Points on a hilly landscape, in no order, each with its height.
From any point a ball takes the steepest step (drop divided by distance) to one of its 2 nearest points. It stops when none of these is lower. Distance is the straight distance between rows; heights are no part of it.
toki: [ 89  99 109 128 108 108  94 105 115  99 108 124 117 120 114 111  98  67
 107  86 100 129  82  96 121  67  85 104]  (h 39.2)
lopu: [ 98  92  95  85  87 110  53 126 129 117  97  99 140 120  79 109  95 101
  95  95 119  74 109 135  96  77  83  98]  (h 36.0)
kozol: [120 128  96 110  70 125  96 114  92  98 126  69  99  82 116  90  97 104
  68  97 102  72 128 109  78 140 112  86]  (h 47.2)
lin: [107 101 110 103  98 101 126  93  99 110 117  76  86  85 103  83  92 102
  84 103  92  72 108  82  84 139 110  98]  (h 79.1)
fav: [ 87  75  81 110  87  75 112  79  90 108  72 101  70 105  75 104 105 132
  84 108 105 123  98  86  99  86 105  90]  (h 27.7)
getok: [103 109  86  84 111  72 137  84  75  87  84 107  67  91 112  96  88 110
 117 103  94 138  93  95 116 107 119  98]  (h 41.9)
noret: [ 98  89  93  87  72 103  63 117 119 110  92  99 125 114  83 116 107 115
  90  96 111  71 108 122  77  78  94  85]  (h 32.9)
Pali: [110  98  92  60  98  75 128  89  91  94  79 113  79  94 108  93  75 123
 123 120  90 139  85 106 126  98 121  99]  (h 39.1)
dip: [104 109 120  92  96 122  94 107 109  86 121 120 130 102 133  94  66  91
 124 104 113 105 100 120 121 136 102 129]  (h 53.8)
Tubut: [ 97 134  92 145 117 128  97 100  85  96 108  99  99 101 121 107 130  60
  90  63  96 113 102  89  97  85  96  95]  (h 48.4)
takup: [118  80  94  72  83  90 127  93 117 106 103  75  85 103 130  84  64  86
 109 127  84  94  84 108 119 116 114  97]  (h 73.0)
fusug: [ 97 106 102 115  96 105 103 104  91  96 104 130  96  95 104  93  81 112
 107  89 114 133 102  98 114 112 110 110]  (h 69.5)
Zase: [102  88  78  76  98  89  88  93 106  96  94  86 103 111  90  87  73 106
 107 129 122 108 105 128 132 111  88 124]  (h 6.8)
gov: [ 93 106  69 122 107 101  82  98  76  97  90  88  97 106  71 112 135 116
  78  90 123 108 120  91  88  84  87  97]  (h 66.9)
tazog: [ 94 106 125 120  92 118 127 105 105 107 111 113  85  87 131  89 102  88
  94  80  69  91  95  72  76 124 132  83]  (h 34.5)
takef: [126 131  85  71  80 112  97 108  87  78  97 109 113 103 136 109  88  96
 125 101 102 140  95 132 120  98 117 105]  (h 46.3)
Fepas: [114 137  95  88 118  96 124  97  72  77  96 119  88  87 135 103  98  95
 130  85  92 146  98 104 112 105 122  98]  (h 41.6)
bon: [ 95  75 124  87  80  91  97  92 115 107  89 120  99  95 100 124 118 124
  98 107  75  67  92  91  60  83 102  80]  (h 27.0)
Fam: [102 105 113  99 110  94 125  97  96  92 103 121  91  88 112  89  78 102
 116  92  94 116  97  86 110 121 117 108]  (h 70.8)
lun: [ 98  85  75 118 108 104 101  87 106 118 105  59  98 120 112 104 119  60
  79  97  81  86  95  96 101  79  84  94]  (h 85.1)
kom: [107  74  84  84  66  94  77 111 126 118  91 109 106 127 115 101  79  92
 108 109  86 118  71 130 113  59  96  92]  (h 34.2)
nosu: [104  99  77 112 102 120  82 104 106 115 111  60 115 120 107 107 130  62
  79  96  84  68 103 102  81  78  85  84]  (h 87.2)
Dinum: [113  90  55  93  78  98  80 103 102 101  93  78 103 121 105 100  88  91
  98 113 108 122 101 125 118  83  96  95]  (h 27.2)
vago: [105 107  94  74 109  82 114  94  77  91  74  98  82  93  87 111 124 123
 109 113  96 112  96  91  94  84 110  83]  (h 49.0)
boma: [ 92  67 104 110  91  89 108  90 111 121  96 102  95 112  97  99 104 103
  87 105  90  87  87  87  92  89  93  96]  (h 65.1)
duf: [ 89  84  85 104 136  69 136  67  89 116  83  76  66 109  99 107 117  77
  91  98  78 108  83  77 108  84  94 100]  (h 32.3)
bogu: [130 141 105  86  73 122 100 119  86  89 108  93 105  83 129  97 101 103
  99  95  96  97 112 115  82 118 128  81]  (h 34.7)
Sarif: [107 108  61 108  97  88 113  85  72  99  93  57  68  94  85 105 119 115
  69 106 109  96 119  92  91 110 100  83]  (h 56.1)
tedin: [ 92  69  93 115  84  89 112  86 108 119  99 100  83 113 104  90  83  99
  87 106  93 113  89  93 114  93 103 104]  (h 66.7)
Dil: [104  92 110  83  97 109  69 117 126 113 105  96 139 116  98 102  93  83
 107 104 101  73  97 119  98  80  86 106]  (h 39.0)
rov: [ 85  89 101 108 115 105  91 101 118  94 111 119 123 125 116 109  88  65
 119 108 102 124  80 109 131  73  81 117]  (h 37.3)
Tik: [ 92 108  50 126 100 104  89  94  75  95  85  77  85 112  94 112 130  98
  75  85 110 128 112  98  97  70  93  87]  (h 63.4)
ratof: [ 90  77 110 126  82 102 109  97 108 111 110 103  87  95  90  88  87 117
  76  94 104  88 105  82  86 126 106 103]  (h 41.2)
vunev: [114 103  81  65 110  88  96  97  90  92  88  80 106 104  90  96  96 101
 110 118 104 102 102 118 116  85  96 105]  (h 18.4)
zago: [103 108 100  98  98  93  96  99  83  93  89 104  90  82  63  95 110 140
  98 101 121 100 120  98  91 118 101 107]  (h 62.6)
nitat: [ 99  89  66 104 114 100  78  99 110 112 109  61 117 120  84 100 105  79
  85 104 116  81 111 108 107  87  72 114]  (h 77.8)
mak: [118  72  83  82  66  91  98  95 123 123 102  48  92 113 100  93  77  94
  83 130  93  62  96 119 102 106  95  82]  (h 70.7)
kedil: [100 132 120 129 122 127  97 112  86  89 111 108 102  85 104 106 140  93
 105  73 101  91 112  78  66 113 104  95]  (h 13.2)
guno: [102  96 121  87 111 100  95  98 113  97 103 106 116  87  80  83  83 115
 111 112 114  84 109 102 113 124  90 123]  (h 44.1)
memun: [101 120  89 107 128  96 114  90  81  87 121  84  89  79 112  88  84  95
  98 102 114  98 117 101 110 139  96 125]  (h 67.2)
Botel: [ 91  88  67 105  91  94  86  93  95 105  83  86  98 116  92 126 135 102
  82  97  97 100  99  94  80  61  86  75]  (h 90.6)
mipen: [105 105  88  87  90 111  61 122 112 110 103  65 132 111  78 106 103  99
  75 100 122  57 125 124  81 102  89  93]  (h 52.1)
bos: [ 94 107 127 113 129 110 108 100 106  95 123 108 112  89 103  89  89  79
 112  92 108  83 103  84 106 128  90 126]  (h 49.8)
zoneb: [104  88 128  76  98  90  91 100 116 105  98  93 115  87  71  85  84 120
  96 119 106  60 111 109 102 122  97 114]  (h 41.7)
pazok: [107 131  82  97 137  98 116  92  73  79 113  90  95  83 121  98  99  87
 117  99 113 110 110 108 111 126  96 121]  (h 69.3)
fotar: [107 100  69  70 117  81  88  90  91  87  89  70 103 103  77  92  85 107
 105 131 123  98 116 124 129 102  81 121]  (h 12.1)
mege: [ 87  90 120 132  88 119  91 101 109 102 109 111 104  93  87 113 128 114
  79  85  98  70 111  69  58 111 101  91]  (h 27.1)
bol: [ 96  78  88  99 124  77 122  75 104 115  97  74  83 113 103  98 103  72
  97 112  84  93  85  89 109  81  86 107]  (h 19.3)
negu: [ 94  74 115  67 114  76 123  86 117 105  98 108  94 105 116  88  67  91
 128 123  81  99  76 101 124 100 101 116]  (h 30.5)
tul: [ 87  97 109 110 109  81 122  90  83  94  76 126  63  87  78 105 116 133
 106  92  98 125  94  72  89 107 117  86]  (h 37.7)
Fasat: [ 96  92 112  64 120  92 119  94 113  91  97 114 107 106 122  97  80  82
 137 122  83 111  79 109 126  90 101 115]  (h 32.4)
paf: [ 99  93  97  74 114  84  83 102 101 105  82  89 109 104  67 114 125 110
 103 110  97  75  97 106  90  71  79  90]  (h 60.8)
buze: [ 94 105 108  88 121 111  95 105 107  82 110 120 129 117 118 108  85  76
 126 107 109 118  85 115 134  90  84 122]  (h 35.8)
tipif: [ 86  99 123  86 125  92  78 106 118  95  95 132 127 104  72 105 100 102
 128 110 106 111  87 112 130  72  68 117]  (h 41.5)
Soliv: [ 92  88 131  91 105  97  92 104 119 103  98 134 120 105  93 101  88  98
 124 107  96 108  82 106 119  77  83 108]  (h 40.2)
lagal: [109 111  65 100 121  75 133  76  70  95  99  51  62  92  92 101 111  99
  81 109 104  98 110  88 105 114  98  91]  (h 50.2)
Fazi: [103 108 105  87 117  98 107  98  95  97  90 106 104 106 104 105 112  85
 118  99  89 112  86  95 108  72 101  99]  (h 56.5)
las: [ 80  76  88  96 112  77 133  79 101  95  97 107  70 114 120  93  68  88
 113 111  94 135  81  96 134 105 103 115]  (h 74.7)
suk: [110  84 134  53  94  75 120  99 114 115  87 106  99  93 102  92  92 111
 115 123  70  69  77 103  92  92 109  95]  (h 17.7)
Dunip: [103 104 126  99  87 122  82 119 117 106 103 124 127 110 120 114 114  80
 112  87  81  96  81 102  84  62 100  82]  (h 36.6)
magel: [ 90 114 108 141 110 122  96 104 100  96 106 118 108 109 118 108 116  68
  98  73  97 119  93  88  99  77  97  93]  (h 42.8)
karaf: [106  81 103 103  84 100 112  96 106 116 117  65  96  95  88  93  96 108
  66 112  94  52 115  86  80 131 100  95]  (h 76.2)
Doli: [111 124 115  96  99 105 106 109  85  91  98 107  90  73  95 101 119 126
 108  95 104  93 113  91  75 124 118  94]  (h 37.8)
zuzu: [ 99 101 113  83 123  91 106  99  96 101  88 104 102  98  85 108 121 101
 115 106  89  91  91  91  92  73  93  97]  (h 58.4)
Daf: [109 121  79 112  84  91 125  94  65  90  96  98  58  70 111  95 101 125
  89  85 104 125 115  92  93 129 128  82]  (h 61.8)
nal: [106  93  75  91 101  92  92  99 100 100  92  88 101 112  96 100  98  96
 100 108 107 115  97 110 114  78  93 106]  (h 23.3)
tunar: [105 100 100  95  72  97  88 104  92  93  94  96  93  81  68 102 104 148
  83 108 120  81 124  98  75 127 112  89]  (h 60.0)
miv: [110 106  96  84  86 100  75 113 103 102  97  79 119  95  71  97 101 121
  83 106 123  68 123 119  90 113  96  97]  (h 55.2)
mon: [103 116 128  76 118 117  86 110 110  84 113 115 139 100 112  97  78  89
 127 113 110  91 104 124 125 125  92 129]  (h 52.5)
zus: [109  95 127  80  95 100 102 109 110 107 103  90 109  91  90  90  97 110
  96 113  95  61 103  98  87 116 103 101]  (h 38.2)
Ledi: [117  80  92  57  84  74 108  93 105 112  82  82  91 105 105  96  83 107
 111 133  81 102  82 121 109  79 103  91]  (h 35.0)
gezun: [ 88 111 104 135 126 119  76 109 109  95 123 109 131 110  88 106 105  72
 102  86 122 103 103  95 114  86  71 121]  (h 48.3)
vin: [ 91  67 105  88  83  77  86  87 117 117  80 120  96 118  91 118 108 123
 104 110  75  83  76 109  79  55  84  80]  (h 14.8)
Bubun: [ 93  90  60 114 130  90  95  81  98 106 108  53  98 123  91 103 114  64
  84 106 109  92 103  97 114  84  71 118]  (h 76.0)
Faro: [ 90  66 110 115  84  92 122  85 115 124 109  89  86  96  91  81  77 107
  75 105  92  74  98  80  92 127 103 108]  (h 35.2)
vaz: [ 88 104 133 112 113  96 103 106 110  91  98 151 104  92  90 103  90 112
 128  93 106 141  84  89 123  93  94 108]  (h 73.6)
bepuf: [117 119 126  89  81 131  86 129 103  95 104 122 129 101 130 108 113  83
 112  88  87  99  95 110  79  78 122  84]  (h 32.8)
Gen: [ 99  86  60 117 115  84 103  79  91 109 103  50  87 112  74 100 113  91
  75 107 108  85 111  93 102  96  76 108]  (h 73.7)
sisom: [102  93  92  82  81 100  83 109  98 101  81 116 107 111 103 121 119 107
 104 100  91 111  87 111  87  53 103  74]  (h 91.8)
Bimag: [101  96 110 138  69 121  88 109 106 104 120 120 108  95 101  84  75 117
  82  84 116 113 111  94 100 131 110 115]  (h 57.4)
Tuv: [ 95  60  80 120  71 102  80  96 127 132 108  75 102 119  91  94  86 101
  69 106 101  70 105 104  91 105  85  99]  (h 68.1)
vanep: [112 108  83  73 116  75 127  88  79  90  82  86  76  91  92  99 106 111
 113 115  95 113  96  97 111  91 107  95]  (h 45.8)
repi: [112 118 121  67 130  83 136 101  85  91  93 107  83  80 106  91 101 102
 133 104  81  96  93  86  98 112 118  98]  (h 31.1)
Zokes: [111  80  54  74  75  84  79 106 111 113  81  75  98 124  90 103  95 108
  96 114 104 108  95 131 110  70  95  86]  (h 30.1)
Lavam: [ 78  96  93 144 111  96 127  82  90 111  95  99  61 102 107  99  97  84
  72  75  89 120 100  75 103 114 111  96]  (h 88.3)
loku: [ 78  82  85 118 113  86 120  78  94  94 105 111  77 114 114  93  68  87
 101 103 111 136  93 100 137 119 100 124]  (h 75.4)
sela: [ 84  89 114 144  80 120  94 105 105 107 112 112  97  97  96  95 101 109
  74  80 106  91 107  76  80 118 105  97]  (h 37.4)
maka: [111 124  95 109 103 114 109 101  84  95 110  93  99  88 111  94 108  92
  97  87 102 101 110  94  91 111 107 103]  (h 45.1)
Bezip: [ 79 109 132 113 133  88 118  98 105  83 102 151  97 100 106 106  86  91
 134  87  96 137  79  84 128 101  97 112]  (h 74.0)
timak: [112  98  99  93  86 117  75 111 117 112 117  59 126 106  99  93  93  85
  76 105 102  52 116 113  87 114  93 100]  (h 47.5)
Sumu: [ 96 119  95 125 115  97 111  90  82  90 125 102  84  70 112  84  76 108
  96  89 119 111 121  99 105 157 103 125]  (h 64.4)
mobev: [ 97  87 124  92  88 104  86 114 122 111 101 127 122 114 109 105  94  94
 115 102  85 103  74 109 102  62  96  91]  (h 38.9)
Duk: [ 98 109 107  57 126  98 103  96 102  80  98 109 121 111 121 104  91  82
 141 124  94 111  84 124 135  89  89 120]  (h 34.0)
Sodap: [116 114 113  69 115  89 120  99  91  99  97  74  95  85  96 101 115 102
 107 112  89  72 102  92  84 109 105  90]  (h 32.5)
Bufo: [ 97  90  70 107  94 107  85  94 101 110  98  68 101 118 105 122 138  79
  73  96  82  73 101  95  69  70  85  71]  (h 89.1)
tuze: [ 95  66  70 107  66  86  93  91 101 112  85  92  83 113  79 109 102 134
  73 111 104 106 102 101  94  88 101  82]  (h 21.6)
vopez: [ 96  96  77 118  78  90 105  91  79  98  84 112  74  99  88  93  90 134
  88  96 118 146 107  99 110 103 112  99]  (h 37.9)
gasi: [101  86  95  78 107  86 105  86 106  97 104  76 104 102  97  84  68 105
 104 132 112  85 103 111 124 127  90 125]  (h 12.9)
logop: [ 78  94 112 109 127  90 119  88 102  86 106 130  92 107 106  94  72  92
 123 103 105 128  86  93 135 116  92 126]  (h 74.5)
pido: [ 78  91 113 139 123  86 130  80  97 113  95 111  68 100  92  96  99  91
  89  82  95 113  93  62  98 113 100 104]  (h 86.9)
buduk: [ 95 100 147  81 108  92 106 110 112  99  91 142  98  81  77  90  94 130
 132 106  91 105  86  91 105 113 108 105]  (h 72.2)
Zit: [ 82  66  76 130 109  85  83  86 108 116  96  89  95 122  66  98  93 102
  81 103 121 110 104  96 120  85  70 118]  (h 80.0)
ges: [ 99  81 104  88 106  82 125  85 110 104 106  88  89  96  99  79  67 107
 102 121 103  87  99  90 117 130 101 118]  (h 19.0)
Ledo: [103  70  75  79  69  89  76 107 127 111  92 101 108 131 109  97  63  96
 113 119 102 124  84 137 131  81  93 107]  (h 35.5)
Tonev: [ 92  79 105  89  78  85  90  89 111 105  83 117  93 104 103 133 124 122
  97 107  73  80  89  94  62  53  98  71]  (h 20.6)
latut: [107 101 128 101  75 124 116 108 114 106 122 108 106  93 134  80  74  85
  98  92  79  85  97  98  90 124 126  98]  (h 47.1)
melaz: [ 91 101  77 123  75 117  91 101  90  99  96  95  92 107 108 110 127 105
  70  86  97 104 106  89  79  87 107  77]  (h 36.8)
tun: [111 102 129  52 116  80 127  97 104 100  88  96  94  79  93  92  98 111
 122 121  83  73  92  94  97 110 112  94]  (h 24.3)
faruz: [103 128 129 112 113 125  71 128 102  90 106 125 134  95  86 110 127  94
 118  81 109  93 106 102  90  90  90  99]  (h 24.7)
puba: [104  61  69 100  69  86  85  97 120 125  95  64  95 119  88  97  88 106
  74 118 102  77 101 115  93  98  90  88]  (h 69.6)
nuno: [107 136  81 129  93 121  99 106  74  90 118  99  95  81 128  95 107  96
  89  75 108 121 116 107  93 122 114 100]  (h 51.5)
risas: [113 131 131  77 111 124  85 128  95  89 100 101 127  93 104 111 134  87
 117  93  91  70 105 103  71  87 105  89]  (h 18.9)
Kubu: [ 90 101 103  84  74 107  56 116 110  93  86 110 118  99  72 129 127 131
  92  94 111  65 121 109  62  82  99  80]  (h 28.2)
depum: [ 99  76 132  77 111  71 132  88 113 117  96 110  87  96 103  92  91 104
 120 113  67  79  70  83  95  94 103  96]  (h 22.9)
zaru: [110  98 123  83  94 118  78 117 124 111 116  81 134 103 107  93  93  81
  96 103 100  51 101 111  87 103  96 107]  (h 42.7)
fumoz: [108 122  68 113  87 104 112  95  74  89 100  98  79  91 127  96  93  98
  91  88 105 145 108 113 115 110 119  97]  (h 46.2)
vufib: [100  76 111  71 116  70 143  78 110 113  94 100  77  98 111  85  71  98
 117 120  76  92  78  83 113 105 111 102]  (h 27.4)
rad: [107 113 139  76  86 109  89 117 105  89  92 109 108  73  83 107 114 126
 106 105 100  63 116 100  67 123 120  87]  (h 46.5)
dos: [ 89 105 104 122 138  76 135  80  84 101  93  96  62  90  96  97 105  91
  96  80  92 104 100  64  96 123 106 104]  (h 85.3)
puz: [111 120 116  68 107 111  89 110 104  85 102 108 127  94 103  96  88 100
 122 110 106  99 107 120 113 111 102 116]  (h 51.3)
vitim: [ 86  81 119 121  67 117  95 101 115 104 102 125  95  96 114 114 119 113
  79  86  79  82  98  74  59 100 111  79]  (h 11.0)
roka: [ 90  88  99 126  97  96 114  90 101 106  96 115  83 103  99  94  83 102
  89  94 102 128  92  86 111 106 107 104]  (h 68.0)
Vora: [ 99 121 105 101 109 111  59 121  94  91  98 101 128  93  56 107 120 119
  96  91 132  77 131 112  86 106  84 106]  (h 71.4)
zuku: [ 95  83  62 123  70  99  93  93  91 105  91  83  80 108  90 104 111 120
  66  98 109 114 110  96  92  97 105  83]  (h 27.8)
perug: [111 115 101  98 104  92 135  96  85  96 115  80  70  74 110  86  93 107
  94  98  89  84 110  85  85 143 118  86]  (h 81.1)
difes: [105  92  82  84  85  94 101  96  98 108  77 100  93 118 124 121 122  88
 106 101  75 123  73 109  96  42 106  67]  (h 92.4)
remag: [110 114 103  60  96  89 104 108  89  90  74 122  97 101 106 116 116 114
 130 107  83 136  78 107 106  54 114  79]  (h 53.3)
fogav: [ 88  89  90 142  87 127  81 107 114 115 110  98 115 121 117 109 115  72
  75  76  92 100  92  95  93  71  93  82]  (h 61.0)
sorun: [100 112  81 101 108 104  73 108  82  93  91  86 110  99  60 110 131 117
  88  95 128  86 124 103  83  91  87  97]  (h 69.4)
sut: [ 92  82  74 137  80 123  72 110 119 118 113  89 114 123 106  97  99  75
  71  84 101  95 100 108  99  89  91  98]  (h 63.7)
mup: [ 89  83 118 132  97 116  87 105 122 116 112 112 118 119 113 105 106  72
  94  85  84  93  81  94  94  69  88  96]  (h 58.2)
pesef: [119 138  84  72 103 104 114  99  76  75 101 112 102  96 148 110  96  80
 131  95  91 144  91 118 121  97 117 100]  (h 44.2)
lalod: [ 98  80  80 116  91  90 104  88  95 113 104  68  86 104  77  96 104 115
  69 111 104  76 113  86  88 119  94  98]  (h 73.3)
kifaf: [113 135  81 126  88 109 106 103  68  91 111  94  76  67 111  92 109 123
  82  82 112 118 125 101  82 139 120  91]  (h 57.2)
Nom: [111  90 120  87  75 124  97 113 131 107 119  98 123 105 140  84  68  76
 101 104  87  83  92 114 105 114 114 107]  (h 50.6)
luku: [108 119 101  71 122  90 112  97  84  85  78 119  99 101 106 112 113  94
 136 104  89 136  85 102 115  63 106  94]  (h 54.7)
miriv: [ 94 106 124 110 123 107  95 102 106  97 109 109 112  85  78  87  97 104
 109  95 111  82 111  87 101 122  88 123]  (h 46.9)
Fol: [107 106  69 108  72 102 100  99  81  92  90  99  81 100 105  98  96 113
  87  91 110 144 105 110 107 100 115  92]  (h 42.1)
Sobof: [ 86  63  78 141  74 105  84  92 120 122 105  86  96 123  95  93  92  89
  69  92  99  97  97  97  99  93  92  97]  (h 66.0)
Komi: [ 95 131  71 139 127 119  95  93  77  91 108  79  91 104 117 105 132  61
  78  75 100 116 110  99 101  90  93 104]  (h 54.1)
Metu: [ 98 125 120 132 103 123 105 115  93  92 110 125  98  84 113 102 119  98
 104  71  99 107 104  80  76 111 117  90]  (h 25.4)
rosu: [ 96  94 100 139  78 123  83 107 112 103 120 124 114 110 107  93  72  97
  93  84 121 128 105 101 119 114  99 114]  (h 54.8)
seked: [ 97 124  80 128 117 113  98  96  81  82 106 108  97 105 124 109 112  71
 102  74 108 148  98 104 120  84  98 108]  (h 50.1)
rotu: [111 121  73 115  82 104 105  99  74  96 108  72  79  83  97  95 113 119
  69  98 114  97 124  99  85 121 109  85]  (h 61.1)
lili: [ 87  83 133 139  95 118  90 114 132 114 120 134 122 110 108 103  90  79
  97  84  93 100  81  86 103  81  91 100]  (h 56.7)
gifur: [ 93 115 100 123 105 122  73 112 107  90 120 116 135 113 106 104  93  81
 107  88 124 121 105 115 122  94  83 122]  (h 50.8)
tig: [117  75  87  81  83  87 120  89 119 121 109  54  82 106 113  86  75  81
  88 129  78  72  88 105 107 112 100  90]  (h 71.9)
sabud: [100  97  74  93 125  68 139  72  81 104  89  64  63  99  87 103 120  97
  90 110  90  98  99  79 102  96  97  89]  (h 43.4)
zimuf: [114 128 129  62 105 109  83 122 100  91  94  88 123  88  89 109 124  98
 111 106  98  61 108 115  77  95 104  90]  (h 12.2)
Kol: [ 98 119  72 125  96 111 112  91  79  93 101  99  80 102 134 101 108  81
  91  79  97 141  99 100 112  91 119  94]  (h 50.4)
dozi: [ 87  88  92 106  99  77 118  83  83  99  73 122  68  95  77 101  99 138
  97 102 107 145  96  83 109  92 109  96]  (h 32.7)
kupi: [100 117  99 113 118  90 140  89  78  97 103  89  67  83 110  90 102  94
  96  85  85  98 104  70  86 133 115  94]  (h 83.2)
mita: [114 128 130  79  97 107  83 122  89  84  87 119 109  73  81 103 126 134
 122  99 110  90 116 107  79 118 114  93]  (h 43.0)
tenu: [106 109 106  68  91 100  71 115 108  94  90 110 131 102  80 101  88 113
 112 107 119 101 108 127 114  92  95 112]  (h 49.7)
sesi: [101 110 114  73  94 105  71 120 102  94  87 101 123  95  75 118 132 113
 104 102 102  65 113 111  71  84  96  88]  (h 21.9)
bik: [ 95 110 137 109 114 124  88 116 121  95 124 124 137 103 110  99  90  75
 116  93 101  90  92  98 112 103  89 121]  (h 33.0)
vimu: [102 113 134 107  97 118 101 115 100  92  99 126 101  82 100 102 118 115
 111  85  97  94 102  81  73 112 119  89]  (h 32.0)
zevog: [105 112 121 115  94 119 124 108  99 101 124 103  90  81 132  81  86  92
  96  85  83  87 108  83  81 140 125  93]  (h 41.4)
mito: [ 88 117  85 149 105 111 116  91  77  99 100 104  66  90 117  99 112  92
  75  73  95 126 110  87  93 120 117  92]  (h 90.2)
Pefe: [120 129 120  81  93 122  99 123  91  90 100 106 113  89 117 106 118  95
 114  90  89  94 100 107  79  94 122  86]  (h 27.6)
metar: [108  69  72  77  74  81  91  99 115 118  83  83  94 124 109 102  88  94
 103 120  83 109  74 124 109  63  97  88]  (h 32.6)
Fulu: [ 92  93 105  79  88  84  74 109 101  99  74 128 104  95  58 110 110 143
 108 104 112 108 103 112 102  76  91  95]  (h 46.8)
dit: [ 99 127  90 101 140 111 101  99  84  79 111  96 113 103 121 104 112  61
 123  97 107 116  97 111 117  90  87 117]  (h 43.2)
mibe: [ 96  64  59 119  87  86  91  87 106 121  96  58  85 116  76 102 108 108
  63 107 108  83 112  96  94 101  84  95]  (h 71.2)
Felat: [121 125  90  90  74  94 118 101  71  90  95  98  76  72 108  91  91 137
  95  99 110 124 117 109  95 133 129  88]  (h 64.8)
zipa: [ 94  74  83 109 114  87  88  88 111 117 101  80 107 113  72  96  97  92
  88 107 113  85 104  98 113  89  71 117]  (h 79.0)
sedu: [114 110 123 105  83 123  95 113 107 104 123  92 113  82 111  80  77 107
  85 100 105  73 116 104  86 144 117 107]  (h 57.7)
mani: [101  91 126  84  81 103  98 111 110 104 100 108 110  97  99 106 108 112
  99 103  85  64  97  95  73  95 110  86]  (h 33.2)
Gok: [103 113 133 111 103 120  91 120 109  95 111 126 125  97 100 101 103  89
 116  84 102  98  96  94  95  96 104 105]  (h 29.6)
lozo: [ 98  79  93  96 104  89  95  93 107 115  92  84 103 110  86 111 119  96
  94 106  86  74  93  98  85  74  81  91]  (h 62.9)
vada: [104 128 113 118 125 125  80 117  91  93 113 103 122 100  92 109 138  83
 102  83 107  84 109  89  79  90  91 100]  (h 14.7)
Roted: [113 110 101  97  84  94 106 104  83  92  96 108  90  78  83  87  87 144
  98 102 120 114 117 105  98 132 118 106]  (h 64.9)
vemum: [113  91 100  45  98  70 120  92 102 101  75 102  86  99  97  95  89 117
 122 129  82 114  82 116 119  80 111  94]  (h 37.0)
pon: [109 104 110 114  66 126  91 113 100 103 122  88 104  87 104  90  93 117
  69  94 107  69 123  99  71 138 113  94]  (h 53.4)
ter: [ 91  74 123 105 118  84 125  87 112 117 107  97  88  93  88  80  82 100
  98 106  90  76  95  72 101 127  94 118]  (h 26.8)
nunob: [ 82  93 134 114 119  90  99 104 112  99  98 142 103  91  67  98  95 121
 119  95 108 118  89  88 118  99  85 114]  (h 73.2)
Rire: [ 91 110 104 113 138 109  73 109 105  96 113  94 139 110  72 106 113  78
 108  94 121  83 110 103 113  85  62 123]  (h 45.4)
fike: [ 98 118 106  95 139 120 100 100  97  80 125 101 130 107 128  97  95  68
 120 107 108  93 102 112 116 113  84 129]  (h 39.6)
zamem: [ 81  83 125 128 115 109 103  98 124 108 119 119 117 111 104  97  84  74
 101  97 101  96  87  86 117  96  82 120]  (h 55.1)
mus: [ 97  96  94  83  97  91  73 109 106 101  82 113 117 106  64 100  96 118
 107 109 120 116 104 119 121  80  83 112]  (h 48.5)
ludo: [113 116 128  91  98 112 111 106 107  97 118 100 109  81 121  80  67 100
 106 102 102  83 110 105  96 147 114 116]  (h 57.5)
fid: [ 96 117 120 112 127 129  96 108 107  86 127 110 132 105 128 103  95  57
 117  89 106  95  98 101 113 103  88 121]  (h 36.2)
rute: [ 94 103 106  82  92  87  92 105  84  88  71 128  90  87  59 107 121 150
 113 104 110 120 103  96  95  88 106  93]  (h 44.7)
zilum: [ 94  96 130 107  75 121 113 108 110  98 106 116  93  87 128 108 114 101
  92  88  72  74  93  76  59 108 127  73]  (h 24.4)
gar: [ 96 130  72 110 134 110 108  90  70  76 111  94  95 105 137 109 110  55
 111  89 106 132 101 116 121  98  92 117]  (h 46.4)
sidel: [ 97  77  86  89  99  91 129  82 110  98 105  91  81 112 137  86  67  72
 110 114  83 113  80 108 129 110 110 106]  (h 73.9)
Kape: [103  97 111  89  92 112 106 102 112  89 117 101 116  99 129  83  57  96
 109 113 108  95 101 116 116 139 104 122]  (h 55.3)
pozir: [ 96 110 134  84 121  92 120 101 103  91  96 137  99  85 102  91  81 110
 138  97  93 115  91  88 116 120 110 111]  (h 71.6)
bap: [ 95 103 113  86  98  85 111 101  83  86  72 134  72  81  76 115 125 143
 119 101 100 130  96  81  87  90 118  80]  (h 41.8)
sadez: [ 96 114  55 140 103 116  94  90  81  99 100  73  84 114 108 105 127  75
  67  82  99 118 111  97 100  84  99  89]  (h 59.5)
git: [116 122 106  80 117  98 104 104  86  94 103  82 108  85  95  95 108  96
 106 105 102  86 109 102  95 110 101 102]  (h 38.6)
lisiz: [108 112 102  87  71 105  68 119  94  91  92 103 114  91  71 103 106 141
  88 102 125  83 128 118  78 117 110  93]  (h 57.8)
zuke: [109 134 110  88 135  87 133  99  76  84 100 111  84  79 127  95 104  87
 136  84  83 115  95  83 101 114 119  91]  (h 36.9)
Tusig: [ 95  64  80  89  72  78  84  95 112 120  78 102  93 121  87 113 101 128
  92 111  93  98  88 115  89  65  92  81]  (h 16.6)
bizez: [ 89 103 117  87 137 100  76 104 118  95 106 112 138 110  74 105 104  81
 121 111 111  89  97 110 127  82  61 127]  (h 42.9)
kanod: [125 128  93  94  70 120  87 115  88  92 110  82 105  84 109  97  96 111
  82 100 110  93 121 117  84 124 121  86]  (h 40.3)
favo: [ 95  96 106 118  85 120  69 111 120  95 115 128 133 113  93  99  70 103
 103  94 128 118 104 118 125 106  86 123]  (h 52.7)
Melid: [ 83  87  73 132 115  92 112  76  96 115  94  69  78 121 100 106 116  66
  73  94  90 111  95  88 109  84  83  99]  (h 82.9)
zoki: [105 106  93  61  88  82 106 103  81  88  64 114  83  96  94 117 122 130
 114 112  88 129  91 107  91  63 115  73]  (h 51.8)
falub: [ 78  81 117 118 127 107 114  91 117  98 126 109 107 111 111  88  71  72
 106 102 107  91  94  91 123 124  84 132]  (h 53.0)
per: [ 81  65  76 133 114  81 103  72 106 121  94  84  81 123  84  98  96  82
  82 102 103 113  91  88 119  86  78 114]  (h 81.0)
Siti: [ 98  94  78  79  88  89  83 100  90  96  76  98 100 110  92 132 137 115
  96 104  92 101  98 105  80  53  96  70]  (h 91.3)
non: [ 90  89 139 106  95  91 105 107 110 102  88 143  95  87  68  99 100 137
 115 100 102 113  91  86  99 105 103  99]  (h 72.7)
Dipu: [102 113 108 136  98 115  99 102  94  97 125 118  98  78 109  80  79 110
  95  81 123 109 117  96  99 145 106 120]  (h 60.9)

Call two points neighbours if one is among the 2 nearest of the other. Go from one point of each pair to the other, from neighbour to neighbour, staying as low as possible. Name the highest point that can't be avoided.
suk / vitim | Roted
tuze / Zase | Kape
zimuf / tuze | sedu
Zase / vitim | ratof
suk / bol | rotu

For each start below, name the point where the ball stops.
sadez | suk
rosu | zimuf
lisiz | zimuf
paf | Zase
Bezip | Zase
puba | vin
Pali | Zase
gar | kedil
pazok | kedil
Vora | zimuf
bos | vin
